The views of a scene show one set of named points, each view turned or mirrored, and shifted as a whole, with a little noise and some points left out.
In the rows, 128 means zero.

Scene 1
View 1
K_904: [148 129 194 143 120 145 115  91 134 138 121 148 175  77 108 151 124 147
  98 133 212 142 130 165 136 172 138 112 116  71 112 125 134 107 101 147
 112 160 120 133 150 108 104 155 126 126 142 141  98 148 150  83  96 135
 118]
K_717: [115 156 164 175 147  90 111 153 154 158  89 112 116  85 166 189 129 140
  82 147 129 102 108 117 140 119 106 151 112 142 122 122 148 102 124 118
 179  86 144 115 106 114  88 160  70 137  96 180 139  93 145 137 158 123
 110]
K_340: [117 148 188 168 136  98 119 143 138 169  99 101 105  91 159 172 144 144
  77 134 144  96 119 130 123 123 115 123 103 143 130 134 155 100 108 111
 145  90 131 110 116 133 100 155  74 153 106 156 137 108 146 134 145 113
 118]
K_799: [129 137 204 154 119 121 121 119 127 165 113 113 126  89 131 154 139 148
  82 125 180 106 137 152 117 142 138  96 101 115 129 135 157 100  96 119
 113 119 115 115 139 129 106 146  95 157 128 130 123 136 145 120 121 117
 121]
K_712: [ 96 166 152 170 147  86 104 163 144 171  97 106 108  86 149 199  90 153
  83 150 101  92 126 114 130 104 125 141 107 132 119 112 169  97 129 116
 196  78 144 106 103  97  78 146  58 147  96 171 154 115 147 162 181 112
 101]
K_866: [120 148 185 171 140  95 118 144 144 162  93 104 109  90 166 174 149 136
  79 135 147  99 111 126 129 125 108 132 105 148 128 134 142 102 107 111
 147  88 134 112 113 131  99 159  74 147 102 165 135  97 141 132 143 116
 119]
K_124: [112 154 159 159 140 110 104 137 141 157 107 125 139  80 129 186  91 152
  94 149 143 115 130 131 134 128 136 137 112 102 115 110 157  98 122 129
 177 112 140 117 120  91  86 152  87 136 116 164 131 131 150 133 150 124
 106]
K_843: [107 145 185 156 123 111 113 136 118 177 117 104 117  93 122 169 102 164
  82 133 143  94 147 141 110 125 151  95 101 113 124 121 177  95 104 112
 137 105 116 106 133 113  96 135  80 165 123 130 141 153 149 148 152 108
 109]
K_653: [ 88 168 142 164 143  93  97 158 130 177 107 109 120  84 122 203  54 170
  91 152  97  93 142 119 120 104 150 126 103 106 114  97 184  91 131 119
 201  88 140 104 112  73  76 135  59 151 108 160 157 145 150 170 191 111
  92]
K_213: [123 164 143 167 157 103 100 139 164 140  96 142 153  72 148 194  96 139
 100 159 140 127 104 122 155 133 110 173 119 106 105 107 135 106 137 139
 206 113 157 130 105  81  80 169  91 111 104 199 123  99 150 116 144 136
 104]
K_702: [166 133 180 151 136 148 110  84 166 111 108 176 199  67 130 155 143 123
 108 145 230 162  99 157 165 182 104 158 131  68  97 124  98 115 114 163
 137 173 143 153 137  99  99 184 139  90 135 183  79 111 145  50  73 157
 122]
K_709: [140 138 192 160 129 119 119 116 143 151 106 127 137  86 141 158 145 139
  90 133 186 120 120 146 132 148 122 122 108 115 120 135 136 107  99 127
 128 125 129 125 136 124 104 159 103 139 122 152 116 121 144 107 115 129
 121]
K_61: [ 87 154 173 163 129  92 109 157 115 192 110  86  93  93 130 183  88 168
  79 135 107  81 152 128 103 104 156  98  93 128 128 118 194  86 111 100
 161  78 121  95 122 107  88 129  56 177 112 133 158 152 147 176 182  99
 104]
View 2
K_702: [ 97 127 155 170  98  87 149 143 207 162 194 150 190 110 149 181  94 151
 127 151 111 138 131  82  91  79  98 138  93 197  36  91 173 104 124 127
 120  86 150 189 210 116 147 111  76 132 178 123 127 151 140 148  95 108
 139]
K_213: [105  71 147 183 139 112 132 102 162 131 117 141 177 117 149 126 140 119
 178 115 140 126 120  94 103 121  91 112  96 178  75  88 141 113 133 166
 148 126 149 131 142 130 164  90 144 145 134 126 144 145  99 131 139 137
  91]
K_709: [105 125 149 134 105 102 139 111 179 145 114 141 181 121 139 136 107 135
 133 128 116 112 139 101 115 108 134 141 116 137 101 127 145 108 119 140
 148 112 125 125 152 101 125 125 109 149 133 130 119 142 130 144 109 132
 145]
K_653: [113  88 138 142 170 154 100  80 104 118  39 133 164 125 142  88 173 109
 205 111 150 137 110 132 125 141 140 115 131 165 125  93 122 104  96 172
 189 154 147  91 101 104 162 111 144 145 110 143 119 130  89 107 162 135
  62]
K_61: [115 118 136 104 150 153 103  76 107 120  17 128 166 124 136  81 154 114
 176 106 139 118 125 141 139 141 173 123 148 128 157 126 116 103  88 162
 194 154 127  68  94  88 135 136 136 152  97 145 104 124 107 114 148 140
  95]
K_124: [108 102 143 149 140 131 118  98 139 131  86 143 173 119 139 116 142 123
 176 120 135 131 122 116 116 121 132 120 120 165 107  98 137 107 106 158
 167 134 143 118 134 105 152 117 125 143 126 135 121 136 105 121 139 131
  93]
K_843: [109 139 141 105 127 135 114  93 131 133  53 132 173 122 137 107 134 128
 153 121 124 117 131 131 136 124 167 135 140 131 140 129 131 104  92 143
 180 133 125  96 123  84 129 139 110 150 113 141  99 128 128 124 128 125
 123]
K_799: [107 151 144 107 110 118 125 109 158 144  84 135 177 118 138 126 110 135
 130 128 114 115 138 120 128 111 164 146 133 129 124 134 142 103  95 129
 164 117 125 111 146  84 123 144  92 150 126 138  94 133 138 136 110 122
 143]
K_904: [102 161 150 124 107 114 128 132 169 160 140 138 186 111 143 158 105 146
 131 153 110 140 128 108 111  89 146 147 124 179  77 104 159  95  93 122
 147 103 147 161 193  85 136 140  58 131 162 135  98 138 147 133 101 100
 130]
K_717: [111  69 147 164 135 111 133  86 160 125  84 139 175 123 143 109 140 114
 170 105 140 106 131 101 113 136 108 115 103 133 109 114 130 116 136 170
 160 134 131  97 107 126 147  99 166 160 109 131 142 140  95 139 142 155
 111]
K_712: [112  75 141 149 151 134 117  78 130 118  48 137 167 124 141  91 155 108
 188 100 150 114 123 119 124 144 126 110 122 139 128 111 123 110 118 173
 176 146 134  81  93 116 149 106 162 157 101 137 129 136  89 125 154 154
  87]
K_340: [109 108 145 126 119 112 132  91 160 131  71 137 175 124 138 107 123 126
 147 109 127  99 141 113 126 132 144 133 123 112 132 140 131 113 120 149
 165 129 119  86 110 105 127 122 140 162 108 134 123 135 116 142 128 148
 136]
K_866: [110  99 148 136 114 106 138  91 169 131  80 141 180 122 140 112 122 123
 146 106 131  97 143 104 125 132 128 131 115 111 127 137 132 115 129 155
 160 123 118  91 112 115 126 117 146 165 109 131 131 136 115 148 126 153
 141]
View 3
K_124: [ 83 109 126 119 124 127 122 165 126 126 155 107 150 105 123  97  76  92
 107 180 172  90 123 113 134  95 137 160 106 176 128 174 147 116 114 138
 166 121 142  97 129 137 156 140 105 119 114 116 105 149 105 116 126 137
 155]
K_213: [ 83 116 131 114 124 119 115 170 132 108 146 116 152  93 160  99  55  81
 128 163 224  93 129 120 146 109 156 176 125 164 119 186 166 102 129 140
 168 101 135  99 140 105 163 139  94 119 113  97 115 129  95  93 116 123
 130]
K_653: [ 60  96 121 116 128 133 108 178 140 123 184  94 169  80  89  86  97  82
  88 202 181  65 109 125 124  75 126 170  83 221  94 168 124 132  89 152
 163 138 146 105  92 147 162 117 101  96  98 136  93 149 108 110 121 148
 159]
K_340: [101  98  89  95 149 114 127 147 119 121 115 113 136 120 109 118  97  92
  89 148 155 109 139 125 160  93 114 170  98 170 135 151 136 135 129 162
 153 119 154  85 118 159 123 131 120 150 133 130 118 123 125 121 119 132
 164]
K_866: [109  98  86  96 154 110 130 144 114 118 102 116 130 122 124 127  96  91
  91 134 161 115 148 125 165  97 119 171 107 159 141 151 142 132 136 163
 149 111 154  80 125 153 119 136 118 161 140 127 126 113 127 117 120 130
 158]
K_61: [ 79  87  97 109 141 129 119 161 127 133 164  94 153 101  63  98 120  91
  66 191 128  78 117 120 129  67 104 165  72 215 113 150 108 150  94 161
 152 150 156  97  90 181 134 117 117 123 113 156  97 143 124 130 125 152
 177]
K_709: [110 111 112 108 131 118 141 141 104 128 109 117 123 142 145 119  69 106
 109 147 142 121 149 106 151 108 132 155 121 133 165 166 159 113 144 137
 160 107 146  84 158 140 137 156 116 153 142 112 126 138 113 128 135 136
 159]
K_843: [ 86  94 108 112 128 134 133 153 114 140 153 100 136 125  86  99  99 104
  82 186 112  91 125 109 130  81 111 150  89 181 140 159 125 133 109 140
 156 139 153  92 121 173 139 136 117 134 122 140 101 158 120 142 134 152
 174]
K_799: [108 106 106 113 129 127 145 139 100 143 121 109 119 150 113 111  83 115
  90 163  99 116 143 102 140  95 115 145 103 146 169 160 143 123 133 134
 155 125 156  82 151 168 127 150 126 154 139 128 114 151 120 148 140 148
 176]
K_904: [103 123 142 130  98 132 154 143  93 149 136 115 111 166 152 102  43 129
 125 180 104 120 142  81 129 111 143 129 128 110 190 182 173  95 147  96
 173 109 140  89 192 135 157 174 116 146 137  98 111 177  98 150 155 143
 167]
K_702: [110 138 153 128  96 120 153 146  99 131 118 128 111 160 208 110  16 121
 157 154 162 129 154  85 147 138 170 143 159  84 193 199 202  71 173  96
 180  80 130  87 218  91 171 185 105 151 144  66 129 157  88 125 144 127
 138]
K_717: [ 92 103 103  98 149 112 112 160 130 105 127 114 151  91 134 112  85  73
 105 150 213  97 135 134 159  99 133 183 108 179 110 164 147 124 126 167
 158 108 147  93 115 126 140 131 101 133 119 117 119 112 114  94 110 125
 140]
View 4
K_799: [107 143 140 115 127  98  91 127 115 123 101 160 143 111 118 130 113 125
 115 102 145  83 116 126 125 123 172 119 141 138 148  90 108 112 106 151
 120 124 100  94 147 151 146 143 132 145 129 134 112 139 113 143 122 149
  95]
K_340: [ 68 152 152 124 128 103  98 146 107 123 104 166 118 136 114 139 104 119
 110  99 152 112 120 141 107 110 163 145 120 175 157 110 115 105  98 132
  92 135  96 132 136 139 157 160 124 141 117 135  89 145  80 129 151 131
  73]
K_702: [142 214 131 179 121 115   8  70 117 133  90 183  92 123 142 166 148 155
 183  64 162 104 135  89 135 156 202 116 144 117 115  38  99 157 112 116
 122  65 116  90 157 105 148  84 127 252 184  94 107 131 130 132  89 138
 121]
K_709: [101 174 144 139 122 107  66 119 111 125 104 169 112 126 122 145 121 132
 138  87 153 104 124 124 118 128 179 132 136 153 143  81 104 123  99 126
 112 110 104 109 147 131 151 132 126 179 138 123 100 135 105 135 127 143
  90]
K_904: [139 160 128 142 132 116  57  95 123 127  93 171 135 112 133 142 129 140
 140  86 150  82 125  97 142 143 189 106 146 100 125  71 113 142 119 143
 131  90 109  84 161 134 152 105 136 202 162 115 126 134 142 137  86 145
 130]
K_124: [ 77 130 137 144 147 131  97 129 118 121  89 173 121 155 136 153  98 125
  91 100 149 119 123 114 124 122 165 142 111 140 135 134 142 135 123 121
  91 124  92 149 144 133 176 136 134 176 132 130 101 155  97 110 124 109
 117]
K_213: [ 69 165 139 174 143 142  69 120 115 124  84 183  82 172 141 172 107 130
 112  82 156 146 136 112 115 125 171 155 100 155 126 126 144 145 120  97
  75 113  98 170 142 112 182 124 129 215 142 117  85 158  85  98 129  92
 112]
K_712: [ 41 121 146 139 146 131 120 156 112 116  93 170 116 166 126 156  82 112
  72 104 148 138 121 134 108 102 155 162  95 168 147 160 147 116 113 114
  70 146  87 177 133 137 181 158 131 147 108 141  85 162  68 101 150  97
  90]
K_653: [ 44  90 137 138 160 148 132 152 120 117  83 170 131 176 135 155  74 111
  48 115 144 138 122 119 122 104 149 155  92 141 135 184 171 131 135 117
  69 145  82 188 139 142 196 152 141 154 114 145 101 172  80  90 134  87
 121]
K_61: [ 56  89 144 100 150 115 148 165 114 115  99 158 156 141 119 131  81 105
  52 125 139 107 110 136 120  96 151 140 108 152 154 161 143 101 118 144
  90 159  86 147 139 163 171 172 140 106  99 156 104 158  83 119 142 121
  95]
K_717: [ 50 159 148 152 137 126  91 145 106 122  95 175  92 164 124 164 101 121
 108  89 155 142 127 134 102 112 164 160 102 177 144 126 134 121 106 104
  73 133  94 167 133 120 174 152 121 174 120 131  76 156  64 106 151 100
  79]
View 5
K_866: [142 157 120 154 117 133 154  82 140 126 132 129 110 128 144 136 135 140
 121 125 166 136 150 109  94  96 120 137 143 117 145 172 115 124  97 176
 101 130 169 126 135  49 162 121 170 148 136 131 132 107 121 141 118 118
 112]
K_799: [147 142 119 149 120 128 160  70 168 124 102 149  91 121 154 127 142 121
  85 149 154 138 147  96 108  93 137 136 111 141 146 146 122 113 169 180
 135 107 139 108 119  89 159 122 149 156 151 136 138 114 121 116 133 128
 138]
K_124: [131 137 112 105 129 118 151  73 142 150 101 112 126 111 121 111 109 131
 118 149 115 163 155 117 105  91 128 130 142 134 141 143 116 128 115 155
 105 125 156 122 107  40 141 122 132 162 120 116 141  95 122 106 103 131
 126]
K_702: [145 170 130 117 113  79 157  84 151 115  64 124  20  61 189 121 166 146
  96 124  66 165 196 177  94 135 102  61 127 167 116 150 180 138 180 147
  90 119 162  94  49  62 154 145 165 138 129  62 145 182 166  95 113 173
 159]
K_717: [133 154 118 129 124 127 145  83 124 137 129 107 129 118 126 122 115 149
 143 125 140 153 156 122  92  94 114 131 161 112 137 172 115 137  64 160
  81 144 176 135 123  17 148 120 160 154 117 117 135 101 120 135  98 123
 107]
K_843: [136 129 110 130 130 131 154  69 161 142 105 135 135 134 123 117 113 116
  98 161 152 147 135  83 115  80 149 159 122 133 155 140  99 115 145 173
 134 111 137 117 127  74 146 117 127 165 139 147 137  80 108 110 120 121
 129]
K_712: [126 134 111 118 133 131 146  78 131 154 129 107 165 132 104 115  92 137
 142 142 144 159 139 100 102  81 129 157 159 110 150 157  92 130  62 161
  96 141 164 139 137  20 139 116 139 165 114 133 135  72 107 126  96 111
 104]
K_213: [129 155 118 101 125 104 145  83 124 148 102  96 114  97 131 110 109 152
 139 131  95 172 172 149  95 107 109 111 161 129 130 159 131 143  81 143
  76 143 176 126  94  13 136 128 151 152 106  93 140 116 134 108  89 138
 120]
K_340: [142 149 122 154 119 136 154  80 145 126 128 133 116 130 139 135 128 135
 114 133 168 135 147  99  98  90 124 145 137 118 148 166 108 122 105 176
 110 127 161 127 139  53 160 124 163 152 138 135 132 104 116 137 120 115
 116]
K_653: [120 121 101  92 144 129 142  71 135 170 111 103 182 131  85  98  75 128
 134 164 124 171 138  95 116  72 141 160 153 120 151 139  89 126  82 152
 112 132 151 133 123  25 128 113 110 176 107 135 138  56 100 100  92 116
 116]
K_61: [131 119 102 129 137 145 149  67 152 156 125 127 172 150 101 117  93 118
 113 166 167 148 123  68 118  66 150 178 134 117 162 143  82 113 105 173
 136 122 140 128 147  58 143 110 123 172 130 160 133  51  96 117 114 103
 114]
View 6
K_904: [125  94 129 115 135  87 114 173 124 125 177  83 104 214 108 148 150 122
 149 147  64 111 167  87 113 141 144 154 108 121  91 142 153 136 147 122
 111 142 101 148 146 141 152 121 119 107 140 105 112  75 145 116 134 157
  85]
K_61: [ 21 113  90 143 141 139 113 106 155 132 153 139  98  94 108 104  90  85
 120 158 150 145 115 116 127 164 160  13 101 146 134 145 108 165 144  65
  68  72 123 124 126 137 156 103 168 117 101  90 130 152 120 135 128 151
 159]
K_340: [ 69 121  66 136 128 126  99 122 147 104 142 124  98 137 109 105 125  85
 127 156 151 139 118 109 120 154 121  65 106 165 104 163 101 162 126 114
 112 113 104 122 119 143 164  98 160  98 118 109 118 123 123 136  98 158
 138]
K_124: [ 68 110  92 121 121 117 125 133 136 127 148 116 111 141 125 117 111  88
 137 163 100 140 127  94 122 144 157  79 125 153 123 135 104 171 147 110
  99  94 106 144 110 116 149 120 138 144 120  84 114 116 146 141 118 162
 124]
K_843: [ 51 104 106 138 140 126 113 127 144 131 166 124  94 130 106 117 111 104
 131 153 128 132 134 110 121 160 154  54  99 136 121 144 130 152 145  75
  77  90 118 127 139 146 158 109 159 105 112  95 129 127 125 128 132 150
 137]
K_653: [ 24 114  89 130 120 132 138 115 143 140 139 133 113  96 131 107  77  79
 129 168 114 149 108 101 132 149 177  28 129 161 140 127  88 188 154  85
  73  59 117 145 103 102 144 120 147 162 103  68 121 147 146 151 123 163
 147]
K_866: [ 73 123  58 132 122 123  97 122 146 100 136 123  99 142 114 104 131  82
 127 158 149 140 119 106 118 149 113  74 109 171 101 165  96 171 123 126
 125 118  99 125 109 136 164  96 162  98 118 111 113 117 129 140  91 161
 130]
K_709: [102 112  85 126 128 105 101 147 133 108 154 105  99 181 109 122 146 100
 138 152 112 127 140  98 115 145 118 114 109 151  92 160 121 153 130 129
 127 138  98 133 126 144 161 104 145  96 130 115 110  92 134 125 103 158
 108]
K_213: [ 83 119  73 106 105 111 128 138 126 116 124 105 121 158 139 114 114  74
 143 169  87 144 119  79 126 130 145 105 143 177 114 135  79 192 140 150
 124 107  94 160  86  94 145 121 122 165 127  81  97 104 163 155  93 172
 110]
K_702: [155  99 110  97 117  75 116 184 111 112 157  71 113 247 121 148 163 113
 160 150  44 111 164  70 114 124 126 195 133 145  80 144 134 149 143 168
 144 161  82 161 125 122 150 126 103 127 149 103  94  49 163 129 111 170
  67]
K_717: [ 69 125  52 123 108 123 114 118 137 106 122 125 109 135 130 102 114  64
 131 167 129 145 105  94 127 141 130  71 131 186 111 153  72 189 128 142
 128 106  97 138  85 109 156 105 148 137 121  92 104 119 141 153  87 168
 132]
K_799: [ 83 106 101 140 143 114  99 139 142 118 171 111  93 164 100 122 138 113
 133 146 123 120 147 107 116 159 130  92  94 129 100 158 143 139 137  95
  99 121 110 124 146 163 163 102 154  81 122 113 121 109 120 117 125 152
 119]
K_712: [ 36 126  62 126 117 134 124 109 147 120 128 133 109 107 128  99  94  66
 127 170 132 151 101 101 127 147 148  35 127 176 128 144  77 187 137 110
  97  78 109 138  93 111 149 109 155 144 108  81 114 139 143 155 103 164
 145]

In a view up to two points have been moved. Name them for each view, in the order of its rows, or write -.
view 1: K_717, K_709
view 2: K_843
view 3: K_866
view 4: K_702, K_653
view 5: -
view 6: K_904

Scene 2
View 1
K_491: [162 165 138 116 181 127 180 119 109 116  99 104 118 112 102 170 161 175
 110  57 157 109 159  89 142 133 174 105 106 118 150 119 193  98 133  81
 121 144  97 153 133 112 151 113 134 110 152 117 111 135  99 141 108 107
 129]
K_312: [164 173 134 112 175 120 189 122 100 110  93 100 120 113 109 171 171 178
 104  39 148 105 172  85 146 134 166 102  94 120 142 112 197  97 134  84
 122 138  90 153 131 112 166 108 137 109 157 115 103 148  86 138 104 123
 126]
K_778: [151 128 111 128 141 136 123 133  90 145 144 150  98 130 127 164  98 129
  99 128 145 134 115 141 128 104 122 150 135 105 160 122 134 116 173 161
 138 118 152  95 117 142 137 115 116 113 118 172 106 142 120 159 103 117
 146]
K_106: [159 152 133 123 176 133 157 120 111 129 119 121 111 116 101 168 139 161
 112  90 158 118 133 106 136 123 164 116 125 115 159 125 177 110 143 103
 125 139 114 138 131 122 133 116 129 113 140 133 118 126 116 147 109 100
 133]
K_873: [148 164 104 117 160 115 159 131  83 112 105 120 116 122 117 167 149 156
 100  29 132 103 154 114 149 132 137 111 103 115 149 104 171 103 146 101
 140 128 104 139 123 117 181  96 131 103 136 119  94 158  86 144 107 147
 131]
K_467: [166 144 141 123 165 137 157 119 109 136 124 123 108 118 114 167 129 159
 104 121 163 129 140 102 130 114 162 131 121 111 155 129 171 107 153 126
 118 138 128 120 128 130 126 126 126 118 142 156 113 131 117 149 105  94
 139]
K_263: [176 147 149 119 158 133 174 120 101 132 112 114 110 119 128 167 143 168
  96 113 165 128 166  87 129 113 165 138 100 112 142 122 175  96 156 137
 114 136 126 119 128 131 135 130 127 117 153 163 103 143 101 144  95 103
 139]
K_134: [146 158 108 127 178 129 142 126 106 124 125 130 111 116  89 166 131 152
 115  63 146 109 112 129 143 133 149 105 141 118 171 123 171 116 140  86
 139 134 106 143 128 117 146  99 130 106 126 111 118 127 118 152 118 114
 131]
K_679: [172 164 157 117 191 130 190 112 122 121 100  98 118 109  96 172 165 185
 113  82 171 113 156  74 139 131 193 105 110 121 154 130 204  99 129  78
 110 153  97 155 138 113 128 123 139 115 162 120 120 121 111 141 108  87
 130]
K_650: [157 144 126 124 161 133 145 125 101 134 125 131 108 121 112 168 125 152
 103 103 153 124 130 118 134 115 148 129 124 113 157 124 161 110 154 125
 130 133 126 120 124 129 139 116 125 111 131 148 110 135 114 152 106 108
 138]
K_51: [155 127 119 131 146 140 125 128  98 148 144 146  99 126 120 163 101 135
  99 139 154 136 114 132 127 105 132 149 136 106 161 128 143 115 170 157
 131 124 150  99 120 140 126 122 116 116 121 173 109 135 126 160 103 104
 147]
K_132: [158 143 132 128 177 140 145 121 115 140 131 131 108 117  97 166 123 153
 113 113 164 123 116 116 133 120 160 122 140 114 167 134 169 117 146 108
 125 142 124 130 128 127 120 119 126 116 132 141 125 118 131 154 114  88
 138]
View 2
K_312: [130 148 144 148 118 142 124 166  83 126 115 126  76 178 134  70 132 105
  96 105 165 122 115 124  81  38 124 131 193 141  89 136 120 105 106 110
  79 142 105 101 121 158 109 137 148 106 151  79 143 100 112 129 118 155
 153]
K_873: [142 162 143 133 123 159 125 165  81 117 111 142 106 179 134  92 130 101
 113 136 151  75 115 124  93  65 131 115 200 129  99 132 133 106 100 110
  98 130 128  99 103 137 110 144 160 115 134  74 151 102  88 150 118 158
 149]
K_778: [101 152 146 114 157 158 129 143 128 130 151 139 172 148 133 167  98 156
 152 198 112  73 120 103 154 139 143 125 149 107 144  85 132  93 108 128
 130 114 100 117 102 109 138 130 156 124 114 105 136 109 105 168 145 133
 130]
K_132: [113 139 135 156 117 139 129 134 127 143 136 108 138 157 114 132 115 143
 141 157 143 118 133 124 122  92 138 134 146 139 130  94 119  96 128 118
  96 120  89 132 114 136 148 121 147 101 142 112 129 111 123 127 108 136
 129]
K_263: [ 91 138 148 129 153 135 125 158 114 132 149 132 107 153 143 112 107 144
 111 140 139 133 110 105 119  82 131 144 165 121 112 110 115  95 107 125
  97 140  73 105 129 153 121 131 142 114 141 102 133  99 133 142 148 140
 140]
K_134: [142 151 130 161  99 153 128 138 106 132 114 114 131 176 108 116 132 114
 140 146 152  87 135 136 105  77 135 119 168 147 116 109 127 103 122 107
  91 114 119 127 102 129 141 127 155 100 140  94 137 112  98 129  90 148
 136]
K_650: [112 146 140 136 133 147 129 144 115 133 137 124 134 161 127 128 113 138
 132 159 135 101 122 115 123  94 136 129 160 128 122 103 126  98 114 120
 105 123  95 117 111 132 135 130 151 111 134 102 135 107 114 143 124 140
 135]
K_467: [ 99 138 141 140 138 137 125 144 121 137 147 123 127 154 129 125 111 147
 125 153 137 123 122 112 125  90 136 138 154 127 122  99 117  95 117 123
 100 128  79 116 122 141 136 123 142 111 139 108 129 106 128 135 133 138
 133]
K_491: [124 142 143 157 112 138 127 154  97 132 120 117  88 173 127  82 129 114
 108 114 163 127 123 129  88  46 125 134 178 144  97 126 117 103 116 110
  78 138  96 111 123 157 121 131 144 103 153  93 135 101 119 120 111 153
 143]
K_51: [ 99 146 141 123 152 150 129 139 132 136 153 131 164 148 130 162  99 160
 149 189 118  91 123 107 147 130 142 132 144 115 142  85 127  93 113 127
 123 117  92 120 108 118 144 126 151 118 121 111 132 110 114 158 139 131
 127]
View 3
K_51: [147 109 119 119 108 135 103 138 150 152 108 122 120 145 141 125 185  96
 109 132  89 101 162 138  73 106 133 156 119 142 127 137 144 130 147 138
 139 158 175 120 130 138 121 119 123 149 134 136 158  96 108 121 106 140
 165]
K_873: [157 121 156 136  53  97 111 119 104 162  59 163 138 104 110 114 180  96
 143  99 120 119 151 127  72 135 139 125 112 141 105  86 190 115 106 133
 184 183 105 155 151 128 111 156 111 135 104 114 146 143 111 129 102  97
  88]
K_491: [145 106 160 132  65 132 126 123  84 129  42 158 135  98  87 118 152 125
 155  93 115 128 138 124  77 120 122 106 126 152 106 108 152 116 132 139
 193 155  96 183 169 132  99 138  90 132 116 114 168 126 106 121 120  90
  96]
K_134: [137 103 151 131  72 138 109 120  80 139  64 130 115 104  83 108 183  95
 152 126 117 106 159 116  93 113 114 138 120 157 119 116 158 108 119 135
 175 178 112 149 134 121 109 134 111 133 111 131 161 121 103 123  85 117
 118]
K_778: [152 114 116 120 106 122  98 139 164 164 118 122 121 151 152 126 193  86
 103 135  88  97 167 142  70 111 141 164 114 136 127 135 155 130 137 138
 137 165 181 111 123 138 127 125 130 151 130 135 152 101 109 123 104 143
 167]
K_106: [139 102 147 127  80 139 117 125  92 132  62 137 123 109  94 116 168 112
 146 113 107 115 150 124  85 111 119 125 126 153 117 121 147 114 138 138
 177 160 119 161 147 129 108 127 102 137 121 126 166 114 105 120 106 111
 120]
K_312: [153 112 164 134  53 114 126 120  87 139  39 171 144  95  95 118 152 120
 154  83 120 133 133 127  73 128 130  99 123 149 102  97 169 117 124 136
 200 162  89 185 173 133 101 146  93 132 110 109 162 136 109 120 124  81
  81]
K_679: [140  96 160 127  78 150 133 124  77 111  38 153 131  97  82 121 136 141
 158  90 110 132 133 125  80 108 113  96 135 161 111 122 130 117 152 142
 197 136  99 195 175 133  95 123  82 133 130 118 182 110 105 115 131  89
 108]
K_467: [146 104 137 121  97 139 116 132 123 134  77 137 126 125 119 128 160 120
 129 109  96 118 148 135  72 109 127 126 126 148 120 132 137 128 153 141
 166 144 144 154 155 137 108 119 105 143 134 126 170 102 108 117 124 117
 140]
K_132: [135  98 138 124  98 153 114 130 102 127  75 124 113 120  99 119 169 113
 138 125 100 109 155 127  86 102 114 135 126 156 124 140 130 118 147 139
 164 154 138 150 140 131 108 115 106 140 132 135 172  99 106 116 103 123
 143]
K_650: [146 107 138 124  90 130 111 132 121 145  82 134 124 125 117 122 174 104
 129 118 101 110 155 132  75 112 130 137 120 145 119 124 149 123 137 138
 164 160 142 146 143 133 113 128 111 144 125 127 161 111 107 121 107 119
 136]
View 4
K_778: [149  96  95 135  97 156 122 156 142 121 111 124 160 176  99 166 119  79
 169 142 142 128 145 146 119 107 151 150 104 122 173 165 115 113  84 110
 116 127 128  87 134 157 112 146 104  57 133 163 125 126 112 141 111 126
 169]
K_312: [131 160  62 108 132 115  96 126 127 130 134  85 113 123 217 154 140 129
  74 102 112 133 148 115 112 148 130 137 137 110 193 165 142  76 137 144
 155  82 124 138 121 175  95  70 123 108 159  87 158 152 127 119 108  72
 123]
K_263: [154 139  82 105 135 147 106 139 143 131 114  74 136 144 153 173 123  81
 103 140 120 122 152 128 108 132 148 137 114 103 188 175 146  89 118 137
 118  92 120 104 122 180 112 101 128  72 131 129 157 136 129 120 116  95
 127]
K_679: [135 157  76  85 141 119  91 134 130 126 125  71 101 105 181 159 130 110
  70 124  90 128 150 122 108 123 141 119 113  96 191 159 158  88 138 139
 131  77  83 135 128 172  92  58 130 113 139 114 163 169 137 105 143  82
 115]
K_650: [140 122  86 119 111 136 109 147 133 122 119 105 135 145 141 159 129 102
 125 130 123 130 146 135 114 116 144 139 112 114 180 162 129 102 107 123
 130 108 115 114 133 162 100 107 114  86 142 135 139 146 123 128 120 108
 150]
K_106: [134 134  81 107 119 126  99 142 129 123 123 100 118 126 153 154 131 110
 109 123 109 133 146 133 113 115 141 130 111 109 183 156 137 101 120 124
 135 100  95 124 134 160  94  87 116 100 143 130 147 157 128 120 131  99
 139]
K_491: [131 154  69 103 128 116  94 131 126 126 133  86 108 117 195 154 137 123
  80 112 102 132 148 121 113 133 133 130 126 106 190 160 145  85 135 138
 146  86 106 137 126 167  92  67 121 113 150 102 156 160 132 117 124  80
 124]
K_51: [149 103  95 126 103 152 117 157 139 121 109 112 152 166 100 165 117  79
 156 146 133 127 145 145 114 103 152 145  98 116 174 162 123 113  89 113
 115 121 112  92 136 158 109 135 108  63 129 162 132 136 117 136 123 125
 161]
K_873: [128 140  62 134 110 113 106 133 125 127 139 114 129 146 204 148 142 136
 106  95 130 141 147 122 116 146 127 153 140 121 191 163 117  86 117 130
 161 103 146 134 124 165  94  98 108  96 168  95 138 139 116 137  88  84
 146]
K_467: [148 126  87 112 121 143 105 145 136 124 116  94 134 142 136 165 125  89
 120 137 119 126 149 134 113 117 149 137 110 109 184 164 138  99 110 127
 123 103 108 109 129 167 105 106 118  81 135 140 146 145 125 124 124 105
 143]
K_134: [119 127  78 120  99 109 100 146 120 116 133 126 112 127 162 139 137 138
 120 106 115 142 139 134 119 111 132 137 114 116 181 147 122 107 115 115
 152 111 100 141 140 145  84  89 104 116 157 124 132 161 120 129 129 101
 154]

In a view up to two points have been moved. Name them for each view, in the order of its rows, or write -.
view 1: K_778
view 2: -
view 3: K_106
view 4: K_467
